Each row is a point on a tangle of strands that fork, close into loops and nearly touch. The rows are in no order.
In the rows, 128 means zero.
Points whose rows are less than 134 apart are linked; no others are. Some points are linked to none.
<502>: [132 107 155 178 110 129  96 127 130  70  81 102 144 136 182 167  76 139
 105 100 115 139 169 135 115 174 164]
<330>: [132  86 101 104 115 147 161 161 130 135 166 136 159 113 147 186 127 125
  72 170 148 130 115 173 148 119 145]
<644>: [121 168 135 138  67 137 128 124 133 158 178  82 111 106 215 146 138 137
 154 160 154 149 112 123 165  95 162]
<902>: [158  72 134  86  96 169 152 167 109 129 195 159 128  88 146 129 153 123
  68 168 156 160 142 165 100 108 150]
<469>: [148 107 174  84 169 150 103 153 154 153 147 159 105 130  88 131 190 116
 147  93 115 141 167  66 134  94 114]
<751>: [162 126 124 161 167 150 153 110 112  93 106 113 156 126 113 185  89 141
 139  96  78 147 134 118 123 118 133]
<849>: [148 111 166 157 183 106 207 116 121 106 112 145 109 131  54  70 176  99
 125 137 116 117 136 108  81  96  70]
<192>: [169 116 157 165 149 146 116 127 102  53 118 103 161 114 162 178  72 120
 102 101 134 122 156 118 134 145 139]
<750>: [ 46 172 116 133  75  59 101  83 101 114 104 111 116 119 188  90 117 162
 144 126 121 137 128 150  97 172 107]
<336>: [146 122 141 101 151 124 158 109 118 148 141 123 108 143 115  91 166 108
 179 139 140  88 118  83 113  90 120]
<979>: [100 137 133 113 155 137 174 177 158 138 182 111 105  99 137 142 158 123
 127 136 109 200 104  75 144  88 158]
<123>: [128 170 125 162  99  81  80 125 133  72  93 158 118 152  83 151  87 109
 125 126 121 118  84 129 142 208 108]
<1030>: [ 65 158 125 128 141  78  79 147 157 129  86 146 130 167 107  99 133 133
 139 147 179 107 106 131 172 165 100]
<559>: [ 74 116 109 175 130 111 174 152 163 132 187 133 164 114 135 173 105 127
  64 148 169  96 160 185 146 130  69]
<729>: [102 163 122  70 133 101 148 148 144 160 132 164 134 127 125 122 111 136
 122 119 154 171 126  54 143 154 112]
<169>: [ 65 150 117 135 124  81  72 143 161 161  97 167 105 136 130 102 172 135
 167 168 172 137 142 123 175 121 105]
<760>: [154 108 169  78 113 178 135 138 150 145 186 126  85 170 142 144 123 105
 137 161 101  87  73  87 117  84 124]
<134>: [129 116 120 113 112 129  90 145 170 148 121 101 176 158  96 185  78 142
  80 116 124 112 153 172 157 165 160]
<215>: [ 90 164 139  94 152 114 152 145 155 150 159 131 101 128 120  94 152 133
 136 117 104 186 105  56 134 135 139]
<976>: [153 121 112 166 155  96 143 150 152 149 111  77 170 100 119 148 109 131
 122 113 158 106 127 197 207 116 119]
<40>: [151  97 164 141 148 105 205 105 100 146 144 130 100 122 119  67 190 108
 154 135 150 103 146 101  73  87 108]
<74>: [108 117 105 129 105 134  62  97 121 138 123 185  74 146 121  95 152 102
 145 177 107 129  90 101 100 162 134]
<97>: [112  91 113 167 153 129 115 161 140 129 106 129 124 107 117  78  92 136
 153 152 144 135 137 147 157  96 129]
<257>: [129 166  96  89 131 108 126  64  84 121 111 145  94 108 109  38 147 138
 110 123 110 133 115  88  45 150 118]
<585>: [114 152 143 127  96 112 134 138 142 122 129 140 182 175 141 151  64 124
  84 147 154 167 113 117 129 172 169]
<99>: [113 118  69 162  97 117  98 138 124 101 123 129 102  98  88  84 171 138
 130 102  88 116 107 149  51 129 167]
<125>: [195 117 152 117 107 159  86 117 107  80 113 113 159 126 147 184 104 107
 111  97 121  86 133 137 140 131 148]
<79>: [141  84 120 128 147 132  94 146 147 141 151 127 106  60 120 164 131 135
 163 125 112 122 189 107 171  71 113]
<1075>: [149  56 152  99 124 196 113 128 116 113 154 118 109 141 166 220  97 136
 122 171 121 105 161 164 129 126 128]
<553>: [196 116 222 110 131 144 128 161  92 118 216 128  82 111  98  85 213 102
 110 110 115 148 110  92 106  64 134]
<775>: [112 101 132  99 141 155 168 144 143 148 193 130 107 150 161  88 143  97
  84 147 113 125 126  91  82 109 148]
<266>: [ 80 111 115 126 144 132 129 148 127 106  99 103 151 127 164  95  80 148
 119 109 138 144 168 127 128 115 136]
<984>: [177 122 130  99  88 147  91 152 100 144  94 166 154  96 150 157 134 134
 123 119 178 137 134 154 169 133 155]
<622>: [129 136 115 109  41 179  69 134 126 142 209 155 118 103 148 168  94 139
 131 136 116 145 118 112 113 117 159]
<258>: [105 166 121 120 105 100  89 109 129 166 117 151 109 146 151 158 183 126
 168 132 145 144 132 115 174 146 142]
<548>: [130 123  92 110 146  96 140 102 112 188 114 127 165 103 128  89 147 157
 155 116 157  86 190 162 130  92 103]
<910>: [135 125 133 164 124 162 169 158 110  90  96 126 147 120 124 133 107 135
 120  89 146 109 142 196 118 160 113]
<612>: [144 108 110 125  71 164  72 133 117 147 135 144 153 111 150 159  82 146
 111 151 139 166 129 149 133 129 176]
<1012>: [126 164 136 161 150  49  49 104 153 122  95  84 207 166 141  89  91 149
 127 133 141 144 150 197 174 162 144]
<322>: [103 171  88 167 138  98  93 104 128 110 104 172 132 127  89  98  71 140
 129 128 108 132 102 143 123 189  80]
<54>: [138  83 131 136 132 126  93 164 142 135  95 134  91  53 120 134 118 123
 163 120 150 126 144 123 189 107 121]
<812>: [169 161 157 136 104  65 128  79 111 121 138  82 135 128 199 165 106 106
 129 141 159 113 125  91 168 153 159]
<579>: [173 192 137  99 123 184 101 110 105  91  65 108 113 138  95  99 166 115
 137  94 118 145 105  76 102 134 126]
<689>: [ 81 178 133  82 103  97 137 151 148 155 129 116 168 156 142 135  84 157
 119 129 148 183 133 104 147 154 138]
<345>: [ 93  93 136 158 181 170 138 162 173 172 146 137 144 116 112 140 102 160
 144 134 164 150 190 195 185 113  85]
<218>: [ 67 128  97 177 106  97 173 113 155 158 139 105 133 136 116 182 113 154
 140 148 107 122 147 169 118 114  94]
<264>: [154 144 142 130 142 169 201 119 106 115 140  87 163 163 119 176 149 109
 116 133 125 137  88 122 121 111 168]
<6>: [144 153 150 145 123 173 171  99  95 110 110  85 145 198 160 131 120 110
 134 146 114 120 100 114  94 151 179]
<156>: [101 158 133 160 121  64  72  69 124 125  89 108 160 187 161 106  94 140
 146 152 139 156 141 141 126 172 162]
<813>: [189  69 131  89 105 155 123 123 112 145 150 138 100 118 136 111 131 111
 133 169  96  93  64 107 121  76 151]
<342>: [ 81 135 144 144 150 116 166 149 111  84 127 146 141 111 164  75  68 157
 144  99 153 137 175 122 112 118  78]
<847>: [110 102 124 163 113 152 155 124 112 127 103  87 116 148 145 109 107 129
 173 142 111 105 115 152  91 130 168]
<877>: [119 211 127 107 153 146 114  73 102 106  70 133 146 194  81 101 161 127
 148 117 117 146 116 100 106 143  94]
<516>: [ 71 108 114 165 126 123 192 151 162 120 164  99 120  94 117 182 130 159
 110 118 129 132 163 175 124 107  93]
<1077>: [136 132 117 123 158 151 168 176 112 120 148 124 135 104 139  91 169  97
 137 151 126 181  70  87 148  77 170]
<748>: [132 173  84 140 118 116 145 128 106  79  98 102 124 112 100 107 145 125
 123  79  96 111  77 126  76 142 148]
<466>: [125 108 125 118 120 121 160 129 118 117 162 119  93 101 124 122  96 128
 171 126 150  84 136  88 115  97 114]
<290>: [136 124 127 139 143 129 126 150 172 148  97  91 181 126 105 166 105 153
  96  80 139 126 152 214 189 159 131]
<374>: [174 152 133 153 168  72 133 129 136 111  75  84 171 115 113 110  69 128
 118 109 154 109 109 163 195 168  97]
<688>: [105 115  76 133 134  97  51  95 146 140 144 160  79 133  97  82 177 105
 137 170 101  95 106 122  88 107 134]
<900>: [105  82 155 137 140 202 138 146 111  83 151 158 104 135 134 209 108 120
 104 140 108 133 164 150 103 154 118]
<885>: [101 116 112 131 169 121 132 159 166 181  78  92 169 142  95 104 149 162
 111  78 109 146 147 227 176 130 111]
<375>: [126  88 125 164 176 153 116 162 173 194 106 136 138 143  89 100 146 156
 140  95 127 147 171 201 163 138  98]
<501>: [142 164 108 102  93 145 148  57 105 128 111 132 105 128 108  94 129 147
 130  97  85 105 120 102  38 174 109]
<314>: [127  88 157 123 101 174 153 141 133 118 141 160  90 133 147 160 148 107
 134 121 121 130 129 130  98 133 122]
<361>: [128  84 139 117 162 122 139 133 154 157 145 125  89  93 130 164 186 137
 151 101  95 133 178  95 135  79 129]
<814>: [ 96 154 116 114 105 100  99 102 138 143 103 113 112 119 172 147 163 148
 117 110 108 150 145  98 142 144 141]
<934>: [160 125 112 112 105 198  98 136  97 113 218 167 123 108 130 163  81 142
 141 119  99 147 112 115  77 111 133]
<981>: [165 122 124 125 126 180 119  95 118 122 160 133 132 131 141 161  64 136
 144 120  83 145 122  82  97 129 150]
<1066>: [124 107  77 163 148 119  74 117 132 121 133 152 103 117  51  85 157 123
 127 130  80  79 110 152  75 101 134]
<878>: [141 144 117 101 136 139 100 131 128  99  88 117 119 115  72 121 141 128
 138  89  89 135 109 101 112 138 139]
<416>: [ 33 174 115 103 106  77 118 112 148 129 117  77 101 157 171 120 147 147
 124 115 122 121 137 102 107 157 126]
<515>: [ 78 117 121 180 142 163 153 151 146 153 174 124 156 127 134 147  89 156
 113 133 183 128 175 240 165 151  54]
<931>: [168  94 126 104 142 154 143 136 146  81 142 142 121 132  83 177 146 105
  78 136  50 105  79  97 113  87  97]
<935>: [118 145 144 156 113  87  84  82 133  92  81  82 114 166 189 124  92 120
 105 124 117 127 152  92 114 190 151]
<711>: [135 119 156 117 151 145 105 150 144 139 114 214  92 137 107 157 178 108
 145 122 119 160 151  86 157 121  99]
<916>: [124 157 158  95 165 127 146 122 144 132 110 170 105 142 141 158 157 108
 131 123 134 146 133  33 180 142  82]
<803>: [141  77 188  97  89 128 160 182 154 131 171 170  91 129  96 170 196 105
  93 118 125 115 135 132  82 126 118]
<430>: [159 138 108 139 160 115 114 131  93 159  82 147 161 121 131  81 162 113
 133 117 181  87 142 168 169 126 108]
<331>: [133 121 121 108 142  79 188 135 122 179 144 155 157  95 116  82 161 140
 106 110 174 137 161 157 125 102 120]
<1040>: [ 86 177  92 115 109  80 111  64  98 144 135 144  98 104 154  60 156 165
 143 114 108 161 129 113  70 147 120]
<250>: [104 118 102 169 120 140 196 109 109 150 142  97 138 149 139 161 117 146
 162 146 107 118 124 187 100 106 161]
<428>: [169 127  99 145 180 105 142 104 100 131  56 126 125 104  94 101 161 126
 155 127 142  82 127 152 143 130 106]
<405>: [185  80 166 133 141 177 113 137 121  84 114 130 131 145 131 210 120 124
 121 129 114  74 119 167 167 107 134]
<802>: [149  55 165 109  95 117 184 169 127 150 207 144 106 104 107 127 174 112
  80 154 159 126 150 163  85  92 134]
<652>: [129 135 145 148 167 131 181 121 100 103 116 149 137 115 120  78  80 125
 173 118 162 106 148 104 124 111  79]
<739>: [132 132 111 102 133 119 175 171 134 124 140 109 174 138 126 183 159 115
  99 142 153 128  99 148 163 108 174]
<224>: [171 115  93 128 110 129 100 123 124 113  80 108 169 133 106 149  92 118
  79  93 121  85 132 153 127 159 169]
<318>: [ 97 191 118  97 135 105 100  82 112 138  81 166 145 156 103 105 117 163
 148 123 110 162 111 115 107 182 102]
<401>: [191 107 119 107 130 154 141 147 107 108 115 131 130 107 120 110 136  94
 131 167 108 148  47  95 152  76 161]
<259>: [136 143 129 142  98 164  93 100 105 116  89 166 111 183 125  85 121  96
 161 180 131 138  77  90 113 148 139]
<816>: [152 154 125 139 100 104 142 116  94 105 179  86 142 109 216 147 112 107
 129 156 173 109 109 120 153 110 177]
<180>: [ 99 171 127 152 118 112 110 111 102 170 138 114 107 130 203 114 154 132
 186 158 162 150 117 108 171 105 138]
<1024>: [129  98 104 115 137 126 133 144 135 156 155 141 143 110 113  86 153 114
  91 113 127 121 159 109  92 101 145]
<554>: [135 131 165 102 154 175 165 129 141 160 221 114 101 141 151  92 134  99
 144 143 131  99 104  74  98  91 129]
<966>: [ 84 149 114 147 105  67  94 143 158 105 118 138 109 139 100 141 125 106
 133 158 146 110  73 143 175 175 117]
<901>: [174 122 138  81  93 166 145  82 146 128  85 117  67 131  79 125 127  98
 107 150  82 113  87  62  94 144 100]
<170>: [145 172 153 137 143  85  93 123 125 112  86 104 209 141 140  90  68 161
 120  76 131 139 151 192 172 166 109]

A piece is all that can be reached along the links. How many separate loops has the piece of each point below (a circle has one, a figure eight two, a Y none), and how many tips (points with one link)?
<428> | loops 1, tips 3
<123> | loops 0, tips 3
<345> | loops 2, tips 1

A tip is a point with one link. Name the tips that can be reached along the links from each point below, in the order of the rows.
<123> | <812>, <501>, <259>
<775> | <849>, <585>, <428>
<902> | <984>
